The views of a scene show one set of named points, each view turned or mirrored, and shifted as a whole, with a little noise and some points left out.

Scene 1
View 1
q134:  31 -23  -8  -1 -24 -16  16   7   0  30 -49  33  45  15  26 -18  15  -5  40  -9  -1  -8  15  16 -53  -5  14  13  24 -23 -33   5  12 -28 -15  -1 -55  -5  -8 -27 -10  39  -6  26  -2 -11  18  15 -25  -3
q355:  28 -28  12  -3 -29 -27  20  -8   2 -18 -36  22  15  12  23  10  17  17  19 -10  -3 -12  33   7 -46   3  -1 -13  16 -12 -21 -19  13 -32  -5   6 -13   0   1 -18  16  31 -12  19  26   3   7 -12 -28 -16
q549:  51   3   1  -7   9  -1  24   5 -16  29   2  16  11  19  39 -19  16  32  -3   0 -13  21 -27  21   3 -27   2  19  -6 -13  32  -4  18 -10  -7 -37 -26  10  25 -16  24  44   6  -6  49  -6  20  22   9   9
q387:  10 -16  -4 -19 -20 -12  20  -6 -25   6 -32  17  28  -8  12   1  26   4  52 -23   7   9  11  10 -37 -16   2  -7  -3 -25 -32  -1   4 -19 -19 -12 -44  -7   9 -19  12  49 -17  19  12  -5  11   4 -32  -2
q989:  34  -3  25 -21 -11 -20  19  21  -9   7  27  17  11  20  25 -21  18  31  -7   3  -7  -1  -8  23   6  -5   7 -12 -10   6  31  -7  10  11   3  -8 -14  14  12 -15  17  20  10  -2  41   3   0   4  15   7
q936:  22   2  12 -31   0  -6  25   2 -33   0  21   3   1   1  16  -5  25  35   8 -14  -5  21 -19  19   8 -25  -5 -11 -29 -11  25  -9   9   3  -6 -32 -15  12  31 -11  35  41   1  -6  46   3   6   3   4   7
q276:   8 -29  35 -23 -34 -35  27 -13  -8 -57  -1   6 -15   1   7  26  28  36   4 -14   3 -15  43  -3 -25   6 -15 -56  -9   2   0 -33   6 -15   3  13  20   7   9  -9  38  19 -15  12  48  15  -8 -37 -24 -18
q114:  14 -13  -1 -21 -11 -10  26 -21 -30 -10 -24   7   6  -9  15  13  25  21  36 -24  -1  17   1   4 -22 -25 -12 -10 -14 -25 -13 -12  10 -24 -15 -25 -22   0  24 -14  33  52 -20   9  33  -1  14  -2 -26  -4
q367:  10  -8   6 -28 -19 -13  22  12 -25  14  -4  17  28   0  11 -14  24   9  36 -17   4   5  -3  18 -18 -15   9 -13 -11 -15 -13   3   2  -2 -12 -13 -43   1   7 -17  10  37  -5  13  12  -4   5   6 -12   5
q700:  12 -27   5 -15 -32 -26  19 -10 -11 -10 -37  22  23   0  13   6  23   6  40 -20   4  -7  31   7 -48  -2   1 -19  11 -19 -34  -9   7 -27 -11   5 -31  -2   0 -19  10  36 -17  25  11   0   5 -10 -35 -10
q906:   7 -10  11 -30 -18 -15  23  -1 -30 -12   1   7   9  -6   9   3  28  24  29 -18   6  10   3  12 -15 -13  -4 -22 -18 -10  -6 -10   3  -4  -7 -15 -21   3  16  -9  27  36 -10   9  31   5   2  -6 -13   1
q153:  31 -13   4  -8  -9 -15  25 -12 -14  -6 -18  13   4   5  25   4  18  26  13 -12  -6   8   7  11 -20 -16  -6  -4  -2 -14   2 -14  15 -24  -7 -19 -13   4  18 -13  29  41  -8   6  42   0  12   0 -16  -5
q933:  34  -8  24 -18 -12 -20  24  15  -5   1  16  17   8  21  26 -14  19  32 -10   3  -8  -4   1  17  -5  -3   4 -15  -3   5  27 -11  11   1   4  -5 -10  12  11 -16  22  21   9   0  44   4   2  -3   7   0
q562:  40 -28  14   2 -22 -27  23 -19   5 -27 -28  20  -1  16  32  13  15  30  -2  -8 -10 -11  32   0 -35   1 -11 -15  14  -7  -2 -32  16 -35  -2   0   8   6  10 -14  29  29 -10  11  50   8  11 -15 -22 -16
q944:  50 -14  14   2  -9 -16  25  -7   3  -7 -14  17   2  21  38  -4  15  30 -14   0 -14  -2   7  12 -15  -7  -5  -5   7  -6  23 -20  20 -23  -2 -14  -1  11  17 -15  26  31   3   1  54   0  13  -1  -2  -5
q396:  -3  -8  19 -43 -21 -15  27  -5 -39 -30  15   2  -2 -14  -2  13  34  27  30 -24   6  12   6   9  -7 -14 -10 -38 -29  -7  -1 -15  -2   1  -5 -14 -11   5  25  -9  38  38 -14   8  35   9  -5 -15 -17   0
q698: -37 -12  11 -58 -35 -16  26  -9 -56 -38  -2   1  11 -36 -20  21  43  14  71 -42  22  15  18   6 -24 -19 -11 -54 -38 -18 -41  -8 -14  -2 -15  -8 -32  -7  18  -9  31  46 -29  20   9   6 -11 -21 -39  -3
View 2
q989:  22   1   5  -9   5  -8  33 -43  13   1  23  10  -5  -8  59  -8  23   5 -25 -15  -8  36  17 -18   0  -3  22   3  27   3  28 -22 -24  30  26 -31  27   7   5  -6  19   2 -11 -20   6  39   8 -40  11 -14
q276: -16 -11  26 -13  11 -27   9  -9  12  10  13  -4  19  32  16 -49  42 -45 -45 -19 -23  16 -43   3 -20 -20  -2  -7  12  -6  -1   0 -28  39   1 -17 -10  15  15 -17  11  65   7 -29  -5  43   1 -47  15  -9
q549:  39   1 -16 -15 -17   0  42 -50  18 -11  28   3 -23 -22  64   7   3  -7  -7  -1   9  46   9  -5  19  -3  34  25  18   4  20 -26 -39  14  28 -37  24 -39  12   4  16 -14  -9 -34  33  21  19 -32  12  -6
q114:   3 -15   5   3 -26 -13  34 -13  -1  -3  15 -29 -27   4  28 -27  17 -30  -9 -12   1  29 -27   8  12 -22  12  39  15  -4   4   8 -51   4  14 -22  -6 -37   9  -7  21  35  20 -46  31   7   8 -18  12  -5
q700: -36 -22  22   3   4  -7   8  11  -3  32   3 -14  -2  17  15 -15  23 -18   7  -5  -7   8 -34   9  16  -8 -11  39  19  -3   9  10 -55   6   4   1  -4  -5  24  -4  25  62  26 -50  12   1  -6 -27  18  -2
q396:   6 -17  22   7 -19 -23  35 -19  -4  -6  12 -30 -20  13  31 -50  35 -28 -44 -36 -14  33 -18 -10 -12 -28  12  14  18  -2  11  16 -30  19  17 -23  -4   0  -4 -23  23  35  18 -30  11  28   8 -21   9 -17
q944:  13   3  -6 -22   4 -10  20 -31  24   6  25  11   8  -3  47   0  12 -27  -6   8  -4  29 -17   3   8  -2  16  12  16  -2   9 -30 -42  28  10 -30  14 -20  25   3  11  22  -8 -35  19  29   8 -49  15  -3
q134: -27 -18   8   6   2   9  15   0  -6  37   5  -2 -17  -7  35  25   4  20  42   7  10  12   1   0  42  12   1  62  27   2  31  -4 -67  -9  17   1  21 -16  29  11  31  33  20 -52  24 -13  -5 -18  16   3
q387: -18 -24  18  14 -19  -5  30   0 -12  17   5 -30 -32   3  26 -13  15  -3   7 -14   4  20 -14   0  24 -12   5  53  19  -1  17  16 -57  -8  17  -6   2 -20  13  -3  32  40  32 -49  25  -6   2 -12  13  -6
q698: -17 -34  38  24 -25 -21  32   4 -20   4   2 -52 -33  25  11 -61  42 -22 -38 -42 -13  26 -24  -7  -6 -33   1  32  17  -5  14  39 -40   2  19  -9 -14   0  -6 -30  32  52  39 -39   9  14   1  -5   5 -20
q153:   6  -8   1  -9 -10 -10  27 -23  11   6  17 -10  -8   3  35 -14  15 -26  -9  -1   0  29 -24   7  13 -10  16  26  17  -2   6  -8 -45  14  13 -24   3 -27  17  -4  16  26   6 -41  26  19   9 -32  16  -4
q906:   3 -18  17   4 -15 -13  34 -19  -1   1  12 -22 -21   3  35 -29  25 -15 -23 -23  -6  31 -11  -7   4 -18  10  24  20  -2  18   6 -40  12  19 -20   5  -7   3 -16  24  29  15 -34  16  18   6 -23   8 -15
q933:  15  -1   4 -15   4 -10  27 -36  14   6  23   9   0  -2  54  -8  23  -2 -23 -10  -8  31   4 -10   2  -3  19   3  22   3  25 -19 -25  31  21 -30  24   3  12  -4  16  11  -9 -24   7  40   8 -42  14 -10
View 3
q134:  19   2 -22  -8  32 -25  -9 -10 -26   9  13 -24  14  14  15   1  -4  -6  -4 -15 -25  53  22 -23  37 -26  23  61   6 -35  87  21  11 -42  15 -34  14  32 -13   5   9 -28  30 -20 -30 -43 -13 -39 -24   8
q114:  -9  25 -38  19  14   7  -7  -2 -28  -8 -13 -12   7   7  -1 -24  16  -8  20  11  16  32  -9  -2  36 -26   5  20  14  14  28  32  27 -22  11 -31  18  25  -1  19  21  -9   0  17 -41 -19 -21   8 -20  -9
q355:   1   4 -19   2  21 -21   6  -5  -7  -1 -11 -12  30  -6 -11 -13  -8 -22  17 -17   5  38  -4 -23  16  -6   9  56  -7 -18  44  27   3 -13  14 -20  15  28  -6  21   7 -16   6  -2 -12 -28   5 -17  -6 -15
q153:  -2   7 -16   9  17   5  -1  -2 -17 -18  -9 -12  17   8  -7 -27  -1  -9  16   0  10  33  -6  -8  11 -19   2  27  14  -3  30  26  25 -10   2 -23  16  16 -14  10  27 -10   3 -16 -28  -6  -3  -8 -18 -12
q276: -20   3 -18  10  16 -11   8  14   5   0 -17   1  31 -24 -38 -26 -10 -15  27  -2  38   8 -28 -17 -12  12 -11  49 -20   1 -10  28   1  15  20  -8  24  19  10  26  -1 -11 -10  19   4 -14  20   8  14 -27
q933:   3 -18   4  -5  16   3 -12   8  -5 -15  11  -5  13   1 -22 -29 -13   8  -2   4   6  13  -3  -8 -28  -8 -11  34   4 -14  11  11  24   8   2 -16  16   1 -18  -6  21 -18  13 -39 -14   1  20 -24  -8  -4
q906:  -6   7 -26   8  14   8 -16   6 -24   0   5  -6  -1   3 -11 -20   6   6   5  20  12  14  -5  -2   5 -19  -3  31   3   5  13  21  24  -9  14 -28  25  15   2   8  12 -16   8   2 -29 -19  -2  -5  -9   0
q367:   7   2 -27  -1  22   1 -23   5 -30   5  19 -11  -8   9  -1 -13   5  16 -10  16  -7  19   9  -5  10 -25   3  38   3  -5  37  17  23 -20  18 -33  27  16   1  -2  11 -27  24 -10 -33 -29  -6 -22 -14  14
q936:  -3  -2 -14   9   9  28 -22   8 -23 -20  12  -2  -7  12 -14 -34   4  16   1  30  15  11  -2   7 -13 -25 -13   8  19  11  -2  15  44   3  -1 -25  21   0 -11  -7  33 -12   5 -26 -37   6   2  -9 -16   1
q562:  -5   3  -7   5  16 -14  15  -2   3 -17 -21 -11  41  -7 -20 -25 -15 -28  30 -20  16  39 -14 -21   5  -2   1  48  -1 -15  28  28   7  -1   2 -11  10  22 -15  22  19  -5  -5 -10  -5  -6  10  -6  -6 -28
q698: -16  27 -58  17  15   0 -20  14 -36  24   4  -2 -10  -9 -12 -12  21  14   4  33  25   4 -15  -4  19 -18  -4  35 -12  20   2  30  13 -18  34 -35  38  26  32  20 -13 -22   8  52 -31 -43 -13  14   3   2
q989:   6 -22   8  -5  13  11 -19  12 -11 -16  20  -4   4   6 -21 -28 -13  15  -9  11   2   7   3  -4 -32 -11 -11  32   5 -11  10   5  33  10   0 -15  18  -3 -21 -15  24 -20  18 -47 -16   2  23 -28 -10   2
q396: -14  12 -35  12  11  11 -16  14 -21   3   5   0  -3  -4 -21 -25  11  12   8  28  27   2 -13  -2  -4 -14 -11  24  -5  19  -9  23  23   0  19 -24  30  11   9   9   6 -17   5  18 -27 -19   2   6  -1  -4
q700:   4  15 -31   2  24 -22  -2  -3 -19  11  -4 -16  19  -3  -1  -6  -2 -11  11 -10   4  37   1 -22  28 -12  12  57  -7 -16  51  29   2 -26  24 -29  22  33   6  20  -1 -23  11  14 -20 -39  -9 -14  -6  -7
View 4
q396:  27  22  13  -3  36  27  69 -20 -28 -16   2  26   7  48  -2  19  15  14  -6 -14  12  -5  15 -11 -27  16   5   0 -13  16  20 -37  10   0  16   2 -13  -8 -22 -14  -8 -11 -45  16  14  29 -12 -25  -9 -23
q276:  19   5  28  25  23  25  63 -23 -33 -11   9  12  -6  65 -28   4  11  15  -9 -29  -1  14  13  -8  -6  25  18 -18 -28   7  32 -22   3 -44  -7 -11   6  -9 -15  16 -43 -31 -26   9   9  25 -29  -7   2 -34
q700:  32 -16  19  -7  -3  23  35 -24 -27  -5  28  29   6  29 -29   8 -27  -1  12 -13  -4 -10   5 -25 -31  21  43 -23  -9  16  -5 -30  10 -53  38 -18 -21  -3 -12 -19  -7   5 -24  16  -5 -11 -14 -22  -5  -8
q933: -14   5   6  38  33   2  22 -12  -4 -30  -2   6  -7  32  -5  11  -5   6 -10 -12  23  -2   2   0 -21   1 -10 -15 -29   2 -15 -36  -4 -25  25   3  -2  -3  11  -1  -5 -22 -20   3   3  29 -14 -10 -12 -28
q944:   3   7  14  38  24   8  24  20  -3 -32  14   4 -32  13 -12  14 -11  -7  -2 -16   6   3 -14  -6 -26  12  -5 -14 -19 -23 -12 -31   6 -36  16  -1 -11  -5  19 -13 -29   6 -24   5   5  10 -12  -4 -15 -30
q134:  17 -24   9   0 -10   9  -3 -17  -4 -16  32  28   1   0 -24  12 -52 -15  18  -2   1 -26  -6 -29 -44  10  41 -26  -7  13 -39 -37  11 -53  64 -17 -37   3   5 -36  17  24 -21  14 -16 -25  -4 -20 -13  -1
q989: -17  13  -1  33  50  -1  17  -2   4 -41  -6   9 -11  18  10  21  -5   1 -13  -6  29  -9  -3   2 -30  -6 -24  -4 -22  -7 -27 -42   1   0  32  13 -11  -1  15 -14  11 -10 -30   0   8  33  -5 -12 -20 -27
q367:  14   2   5  -5  26  12  29 -23 -10 -21   9  29  11  23  -5  18 -22   3   2  -2  15 -20   6 -18 -39   6  14  -8 -11  20 -21 -40  11 -11  49  -2 -27   0  -9 -29  22   4 -35  15   1   8  -5 -30 -15  -9
q562:  18  -3  23  31   7  19  36   6 -18 -19  23  10 -26  28 -30   5  -9  -5   2 -26  -6  10  -7 -12 -20  24  17 -25 -21 -20   5 -25   7 -60   8 -15  -6  -9   8  -6 -44   0 -20   8   2   0 -20  -4  -8 -29
q698:  46  11  14 -31  25  39  78 -42 -42   1  10  41  27  59 -13  19   8  19   0 -13   4 -12  27 -23 -30  24  29  -1  -7  40  28 -39  19  -6  28  -4 -20  -8 -42 -19   2  -7 -51  25  10  17 -13 -39  -8  -9
q936:   6  32   2  13  48  13  49   6 -10 -34  -4  15 -16  20   8  27  11   4 -11  -5  20 -11   0  -3 -35   4 -22   7 -10  -5  -6 -44  10  15  25  15 -17  -6   1 -24   1   5 -47   7  19  28  -3 -20 -20 -27
q355:  22 -16  21  15  -1  18  27 -12 -19 -11  25  18  -9  27 -32   6 -24  -1   7 -18  -6  -3  -1 -19 -25  19  34 -26 -15   1  -2 -24   8 -61  25 -20 -13  -7  -1  -8 -23   2 -16  12  -5  -5 -20 -14  -5 -17
q153:  21  12  12  14  18  18  38   8 -14 -23  16  19 -21  16 -15  15  -6  -8   1 -14   1  -5  -5 -14 -32  17   7 -11 -11 -12  -1 -35  12 -26  23   1 -20  -6   4 -26 -20  15 -36  13   6   3  -9 -14 -16 -23
q387:  37  -5  11 -16   6  24  39 -20 -22 -11  21  37   8  20 -18  20 -24  -5   9  -5   0 -22   5 -25 -44  18  35  -7   0  20  -9 -37  17 -26  47  -9 -35   0 -16 -36   7  19 -38  21   0 -13  -4 -30 -14  -4
q114:  39  14  13  -9  16  28  56   2 -26 -17  17  29 -12  22 -13  23  -4  -5   5 -12  -3 -11   3 -20 -38  21  15  -4   1  -1   8 -35  20 -13  27   0 -27  -9 -14 -34 -14  21 -50  19  12  -1  -6 -26 -17 -15
q549:  -3  24  -1  28  37   1  19  28   9 -45   2  13 -36  -8   7  25  -9 -12  -5  -5  18 -13 -15  -3 -42   1 -26   1  -9 -30 -30 -46  12   1  34  14 -27  -3  20 -38   1  25 -40   4  11  13   4 -13 -27 -26
View 5
q549: -12  24   2  10 -24  -8   5 -26 -13  -1 -23   2  12 -17  -3 -26  -1 -12  26 -42  19 -17  -4 -11 -23  16   0 -12 -60 -19  13  31   9  22 -39 -32 -21 -18  16  24 -29 -24 -14 -23 -28 -20  25  54 -37 -38
q355:  22  33  15  -7   0   4  14  -8 -42 -10 -25 -15  34  -5  -9 -21 -10  26 -14 -35 -16  10  31  -1  -3 -13  27   0 -47  -9  33  13  -1 -12 -10 -63 -12  10  23  34  -3   1 -13  29   8  12  24   1   1   8
q114:  22  15  29  -7  10  -7   6 -33 -24 -27 -54  -7   6 -24 -17 -20 -20 -17  -3 -39   0  -1  41  -3  -4   8   6   7 -36   1  48  20  17   3 -17 -53  -8   3  10   7   0   0 -13   1   1   2  17  21 -16 -20
q944:   4  40   7   4  -9   6   5  -7 -27   2 -27  -9  29  -1  -6 -23  -2  25  12 -33  -5 -17   2 -21 -20  -1  22 -18 -52 -20  16  21  10   7 -17 -38 -11 -16  15  33 -16 -17 -15   2  -7 -11  21  25 -26 -13
q134:   8  13   5 -11 -29  -5  27 -32 -44  -7  -1   1  30 -38  -1 -41 -12  -4 -10 -42   7  33  36  33   0 -16   6  24 -71   4  24   9  -8 -20 -50 -81 -30  32  30  44 -15   7  -3  27 -14  15  25  21   9  -1
q276:  23  38  26   1  42   8   2  15 -36 -15 -46 -25  15  18  -8   9  -3  39 -19 -26 -31 -10  21 -25   9  -4  36 -18 -17 -23  49  14  -2   5  19 -43  13 -16  14  15  16  -6 -41  25  31   8  28  -4   2   8
q936:  -8  16  14  11  12 -13   2 -19 -12 -16 -41  -3 -10 -11  -6  -5  -2 -15  12 -40   5 -15   5 -16  -1  23  -4 -10 -33 -21  35  30   4  31 -21 -29  -4 -27  11   5 -11 -22 -38 -22 -10 -11  31  53 -30 -35
q396:  10  12  27   3  38 -13   2 -12 -23 -27 -53 -15 -12  -2 -13   7  -5 -10 -11 -36 -10  -5  26 -10  15  13   2   1 -17 -18  56  24  -1  19  -1 -41  10 -12  16  -4  11  -9 -47  -2  12   7  30  31  -6 -19
q989: -19  22   2  13  -1 -12  11   1 -23   1  -8  -4   4   6   4  -4  15   9   9 -31   0  -5 -11 -10   0  10   7 -16 -47 -32  18  29 -15  25 -25 -33  -7 -22  26  25 -14 -26 -47  -8 -12  -8  42  54 -13 -18
q698:  23   1  38  -5  49 -17   9 -23 -33 -40 -58 -15 -21 -18 -16   9 -15 -25 -30 -38 -16  18  50  10  31  10  -1  24 -12  -6  74  18  -2  13  -1 -58   8   8  16 -10  26   6 -48  13  23  23  31  16  13  -6
q700:  23  20  20  -8   8  -2  15 -17 -43 -17 -28 -12  24 -19 -10 -20 -16   6 -20 -38 -10  20  43  13   8 -12  17  14 -46  -1  42   9  -3 -16 -18 -72 -11  17  22  28   4   9 -17  32   8  20  26   4  10   6
q367:  -4   4  15   1   2 -14  17 -22 -31 -18 -18   0   0 -24  -5 -14  -5 -18  -6 -42   4  20  26  17  12   6  -5  16 -48 -12  40  18 -10   6 -33 -57 -11   6  25  18  -5  -5 -33   4  -7  10  35  41   0 -17
q387:  15   6  22  -9   3 -11  18 -33 -37 -25 -32  -4   9 -35 -11 -22 -19 -20 -13 -41   1  23  47  20   8   0   1  25 -46   3  47  13   0  -4 -27 -68 -16  22  21  17  -1   8 -16  14  -1  14  22  21   2  -9
q933: -13  29   6  10   0  -6  11   2 -27   0 -12  -3  11   3   6  -8  10  18   7 -33  -4  -6  -5 -12   0   7  16 -18 -45 -31  21  24  -9  19 -21 -37  -5 -19  25  28 -12 -24 -42   1  -7  -6  35  39 -14 -15
q562:  24  45  16  -4   3  12   6  -4 -36  -6 -35 -17  38   2 -11 -20  -8  38  -3 -32 -18 -11  20 -22 -17  -9  34 -15 -43 -14  26  12   9  -9  -3 -47  -5  -8  11  33  -6  -4  -9  23   6  -1  16  -3 -13   1
q153:  11  27  18   0  -2  -1   5 -22 -27 -13 -40  -8  18 -12 -12 -21 -12   3   5 -38  -1 -11  22 -13 -10   4  12  -5 -44  -8  34  20   9   5 -17 -46 -10  -6  14  21  -8  -8 -13   5  -3  -2  17  21 -18 -15
q906:   5  13  21   4  19 -13   9 -14 -26 -21 -39 -10  -3 -12 -11  -5  -8  -9  -6 -40  -4   3  24  -2  10  11   3   2 -33 -14  45  21  -2  14 -14 -47  -2  -3  17   8   2  -7 -35   2   6   5  30  29  -7 -16

Which points are out of place in each view (at most two, in the order of its rows)? Write - if all are in place.
view 1 => q698
view 2 => q700
view 3 => q114
view 4 => q933, q989
view 5 => -
